Points on a hilly landscape, in no order, each with its height.
From any point a ball rolls to the lowest of the 6 points nearest to it. It stops when none of these is lower. Distance is the straight distance between rows; heights are no part of it.
Leke h=3.94: [ 15 -10  12  14   0  10  -7   1 -16   9  -6  15  -7   9   8  25  -4   5
   1 -36  -4]
nilo h=2.42: [  8   5  -1 -16 -24  -4   7   0   9 -15  -4   5  17  -5  -3   3 -17 -23
   6  18  -2]
vakaz h=6.05: [ 19 -13  -3  11  11  14  26  15 -24  27  -5  18 -16  22  10  34   8  24
   5 -26   8]
Per h=3.31: [ 12   3   8   7   2  17 -19  -1   8  -6  -2   5   3   1  -6  24   3 -30
   6 -28 -20]
vesuz h=4.90: [  4  16 -14 -24   9   2 -10  30  39 -28 -12   7   5 -10  -6 -14  -1 -45
  12   8 -14]
rotos h=4.25: [ -2 -28 -16   0 -12 -21  15 -26  -1 -16 -16  13 -12  15  15  -8 -14  19
   3  -8   6]
vofeb h=3.40: [  7  17  -2 -23  -8  15   4  20  30  -5   8   0  20 -11 -18 -12   2 -47
  19  33  -7]
supu h=2.29: [-21   2  -2   5   2   2   9  -9   1   5  11 -16   6  -3  -2 -10   8  33
 -27   7   4]
Zul h=1.48: [-29  16   6   9  13   2   5 -10  -2   9  24 -40   9  -8 -11 -11  18  34
 -38  20  -1]
gogu h=1.96: [ 17   0  -9  -2  33  13 -16  24  28   4  -4  19   1  12   7  15   8 -45
  12 -42 -20]
Narer h=8.24: [ 21 -14 -11   1  -7 -25   1 -33 -11 -34 -28  21 -21  20  19   8 -13 -23
  15 -38 -21]
nete h=9.27: [  9  -8 -18 -13  41   3 -16  28  55 -15 -17  26   7   7  -5  -2  16 -34
   8 -34 -11]
figoz h=3.16: [ 19  12  24  18   0  45 -27  10 -18   5   2  -1   2 -13 -33  19  24 -14
   0 -20 -11]
sivev h=3.73: [-10 -23  -6  10  16   1   7  -9   2  21  13   0  -1  14  11   3  10  27
 -13 -13   0]
kuzu h=1.75: [-31  -3 -14  -4  13 -28  17 -18  -1   2   7 -28 -17  12  20 -20  -4  25
 -15  29  11]
maz h=2.22: [-14   4  -4   6 -10  -9   4  -6  -3 -10  -8 -14  -6  -4  10  -6  -8  36
 -21  -6   7]
sagur h=1.71: [-33   3   3   9  21 -22   1 -32  -5  13  23 -47 -20  21  18   4  16  28
 -14  19 -12]
kal h=4.91: [ 18 -22  -8 -13  -3 -27  17 -27   9 -29 -12  23  -7  16  10   4 -18 -18
  27   5  -4]
lide h=2.51: [  4 -23  -6 -21  -6 -43  27   6   0  13  10  31  -7  -6  19 -26 -16   7
  34  47  33]
nurov h=2.48: [  7  13   5  -9 -23  -4  -4 -10   1 -32 -21   3  -7  -2   7   8 -25 -19
   9  -7 -15]
ropa h=2.95: [  3  34   8  -7 -32  31   3  12  -2   7  -3 -16  25 -16 -37 -13   5 -13
  12  27   8]
fove h=4.18: [  5   2  19  24  16  11 -22  13 -44  -1   0  -4 -20   3   8  16   9  43
 -28 -32   0]
Zibav h=4.36: [ -3 -16  -2  14  14  -2  14   1 -16  21   4  -1 -18  15  16  11  13  36
 -13 -28   3]
vuken h=2.88: [  0   1  17  23   4  27 -13   4 -13   9   8  -6   5 -10 -18  11  14  32
 -28 -13   0]
Pab h=4.71: [ 17  19  -2   7  26  35 -36  29  19  -1  -7   2  -2  -9 -17   9  25 -40
   7 -38 -16]
zike h=4.64: [ 20   8   2   9  14   4 -23   9   8 -15 -10   9  -8  10   5  18   7 -36
   8 -48 -18]
vigun h=2.76: [ -6   1   1  -5 -19  21  16  -2  14   9   9  -4  32 -12 -26  -6  -5   2
  -3  34  10]
lekef h=1.52: [-22   8  -9 -17 -12 -38   5  11 -26   6 -11  -9 -15  -2  33 -33 -15  25
  -7  22  18]
vuse h=2.55: [-29  26   3   0  11 -18   3 -12  -9   8  18 -48  -3   0   4 -12  12  27
 -29  30   2]
febol h=1.65: [-35  -8 -18   0  27 -36  19 -27   3   0  12 -27 -22  22  18 -19   5  21
  -1  36  10]
sab h=2.06: [-12 -14 -15 -17  -7 -47  16   1 -16   2 -16   7 -19   1  35 -35 -21  18
  15  28  23]
rud h=2.45: [-10 -20 -10   5  -8 -11  14 -19   1  -4  -7   4  -2   5  12  -3 -15  31
 -11   5   7]
Ral h=3.72: [-26 -31 -19   7  24 -21  16 -25   8  12  12  -3 -17  16  20 -12   7  25
 -11  13  10]
mir h=3.38: [  0 -20   9  16   4  13   2  -2  -8  22   8   9   3   5  -4  17   8  24
 -13 -20  -1]
didi h=4.89: [ 29  10  18  23  12  30 -16  20 -32   9  -4  16 -18   4  -5  41   2   2
   5 -35  -5]
Vog h=3.96: [  8 -22   0   4  -7  -7   2 -19  -2  -8  -3  17   1  12   4  13 -11   2
   2 -22  -7]
nozi h=6.21: [ 10  -9  -3  -8  15   9  -5  -5  34 -18   5  13   6  10  -2  11  -4 -41
  15  -6 -21]
lufi h=5.91: [ 21  -5   2  15   7   3   9  10 -39  10  -8  17 -27  17  15  26   2  30
  -1 -43   7]
zavus h=4.42: [ 10  34  -5  -1  17  15 -45  23  21 -35 -23   0  -6 -20 -11  -4   8 -34
  -4 -41 -16]
damu h=5.20: [  0 -16   1  17   1  -5  -3  -6 -23  -1  -9  -2 -25   9  20   8   1  37
 -15 -37  -2]
banat h=1.86: [ 15   9  15  15 -11   4 -29  -7 -15 -26 -16   4 -11   4   3  21 -11  -6
  -1 -41 -12]
pov h=3.51: [  5   0   5  -1  12  25 -16   8  30  -3  15   4  13  -6 -20  11  19 -42
  11 -11 -26]
Fiz h=1.87: [-20   1 -10 -12  -8 -17  15  -2  -5   5  -4  -9   1  -5  14 -16 -13  23
 -12  23  12]
pese h=2.43: [ -6   4   8  10 -12  22   1  -4  -3   7   6  -7  19 -17 -28  -2   7  23
 -24   4   4]
lon h=3.08: [  9  -3  -6 -11 -15 -15   8 -12  11 -24 -14  16  -6   5   7   0 -22 -17
  19   4  -7]
zir h=2.66: [-12 -15  -2   4  -7   6  18 -13  11   3   8   2  16  -1  -5  -3  -8  14
 -10  20   9]
vev h=2.27: [ 12  -4  15 -32 -30 -18 -15  18 -18  24   4  11  30 -18  -5 -35  -1 -30
  21  30   9]
Lom h=3.20: [-25 -15  -6   9  26 -15   8 -25  -1  20  21 -29 -18  24  17  -3  16  33
 -16   3  -8]
vite h=2.44: [  5   8  11 -26 -28   6   2  23 -10  30  10  -3  37 -13 -24 -27   9 -24
  21  39  18]
fitin h=7.17: [  7  13 -19  -2  30  13 -35  31  39 -19 -26  10   0  -8  -9   0  18 -28
   4 -43 -18]
sus h=3.30: [ 12  -3  -4 -19  -6  -9  16   4  23 -15  10  21  10  -4  -1  -6 -16 -34
  27  32  -1]
vikik h=1.72: [ 14   4  14  14   7  46  -8  11   6  27  15   8  14  -4 -26  34  24 -25
   6 -13 -14]
libe h=1.67: [-22 -16 -15 -13  10 -44  23  -7  -5   9   2  -3 -21   8  26 -35  -9  18
   7  41  21]
dobil h=3.74: [-30 -27  -5  11  22   1  21 -17  20  23  28 -10  13   6  -4  -6   8  28
 -17  21  10]
Rezot h=2.72: [  0  -2   2 -14 -19  10  13  -6  14   0  11   8  24  -6 -19   0  -9 -21
  10  30   1]
lepes h=2.71: [-13  -7   8  19   2  25   3  -2  -2  19  18  -8  19  -7 -22   5  19  27
 -20  -3  -5]
papu h=4.19: [ 27  31  10  17  29  53 -15  30  -9  19   9   5  -8  -7 -22  37  31 -28
  12 -18  -4]
rav h=1.82: [ -7 -29 -23  -5   4 -35  27 -19   7  -4  -6  15 -15   8  18 -21 -16  23
  13  28  21]
Buzo h=3.56: [  7  20  -1  -9  -2  -4 -18   3  20 -34 -19   0  -4  -1   6   6 -16 -42
   6 -24 -21]
sez h=2.60: [-18  27   2  -1 -15   6  18  11 -12  16   9 -29  19 -14 -21 -23   8  22
 -24  29  16]
Kuz h=2.09: [  7  -7   5 -25 -24 -14   6  16  -7  18   9  14  25 -13  -1 -21 -10 -28
  24  46  17]
mavu h=3.02: [  6  14  12  12 -18  45 -11  -4   6   2  12 -14  18 -19 -47   6  24 -12
  -3   2  -3]
ropin h=3.36: [  8 -14   0 -21  -6 -10  18   1  20   1  14  19  19  -8 -10  -3 -12 -26
  27  48  10]
Rab h=4.65: [ 23  14   8  11 -23 -18 -20 -20 -21 -42 -28   6 -23   9  16  11 -20 -10
   8 -46 -16]
tun h=3.98: [ 15  32   0  14  21  43 -49  19  13 -18  -6  -6  -8 -21 -25  -1  30 -34
   1 -35 -14]
Fosa h=2.68: [-27  13  -5   4   1 -27   1  -9 -15  -9  -5 -30 -18   4  22 -16  -5  33
 -27   5   3]
Gunum h=1.58: [  4  14   4 -13 -37 -16   0   7 -21 -11 -21   3  -4  -8  16  -9 -31   6
   2   8   6]
funim h=4.23: [ 13 -26  -7 -11  -5  -8  16 -17  21 -16  -2  20   5   3   8   0 -19  -9
  25  21   3]
Kofa h=3.68: [  4   4  -7  -6 -33 -27   9 -15 -18 -21 -29  12 -20   4  25 -12 -34   6
   7  -8   2]
togu h=0.53: [  8  25  -2   3   4  29 -24   7  25 -21  -5  -7   7 -14 -23   2  16 -37
   8 -10 -20]
kegam h=3.57: [ -4 -10  -3  -4 -11  21  21  -7  30  11  22   7  35 -11 -32  -2   2  -6
   5  44   4]
tir h=5.35: [ 29   2  23  25   4  19 -22  15 -49  -5 -12   8 -18   4   9  35  -7  20
  -8 -38   2]
pozi h=2.10: [ -3  18   1   2 -29   2   3   5  -6  -4  -4 -10   9 -14  -5  -6 -17  15
 -18  13   7]
gito h=0.85: [-32   0 -12 -17  13 -48  11   0 -20  15  -1 -24 -27  10  35 -32 -12  12
   0  41  23]
kikot h=2.73: [ -7   0   6   7 -18  38   9  -6  11  12  14  -8  32 -10 -44  -5  15   3
  -9  12   7]
vuti h=6.61: [ 13  -5  -7  -4  26 -11 -13  10  23 -18 -14  21 -10  21  18   9   2 -43
  18 -47 -19]
goda h=6.15: [ 27  19   7  11  26  30 -16  21  -1  12   5  13 -12   6  -1  36  18 -30
  12 -31 -13]
dap h=4.06: [ 20  -2  14  20   9  34   8  13 -14  33  12  14  -4   3  -7  37  12   7
   1 -20  -3]
temun h=6.68: [  8 -24   0  13  -4 -14   4 -16 -17  -5 -18   9 -18  15  16  10  -7  19
   2 -44  -1]
Vafam h=2.05: [ -8 -15 -11 -16 -10 -26  22   3   3   4  -1  12   4  -3  16 -19 -20  13
  13  39  24]
Lovef h=1.89: [-20 -11   7 -23 -12 -46  -9  18 -25  28  -3   2  15 -12  23 -43  -8  10
  -1  27  29]
porit h=3.01: [-18  11   7  19  14  -6 -14  -5 -17  -2  12 -30  -7  -4   5  -7  17  44
 -39  -7  -2]
kupo h=2.84: [  3 -10   8   1 -15   9  -1 -14   8  -1   2   4  11  -5 -10  13  -5   0
  -2  -9  -6]
nuta h=1.97: [ -6 -11   1 -25 -18 -21  17  13 -13  18   5   6  15 -11   9 -20 -17   4
   7  40  25]
Bikiv h=2.07: [  6  22   3  -3 -26  16 -10   4   6 -19  -6  -8   8 -17 -16   9  -6 -21
   2   6  -5]
bag h=3.62: [-28  32   5   2   8 -35  -2 -18 -20  -1  12 -57 -19   9  12   1   3  31
 -16  22  -2]
samor h=3.26: [ -2 -13   3  -1  -7  25   9 -11  19  14  17   4  31  -8 -33  10  14  -9
   1  14  -2]

Where does a ball stop that starts at each point below?
Rezot: togu
Zibav: Zul
vakaz: Zul
fove: Zul
vigun: Gunum
sus: togu
lon: togu
kikot: Gunum
kegam: gito
nuta: gito
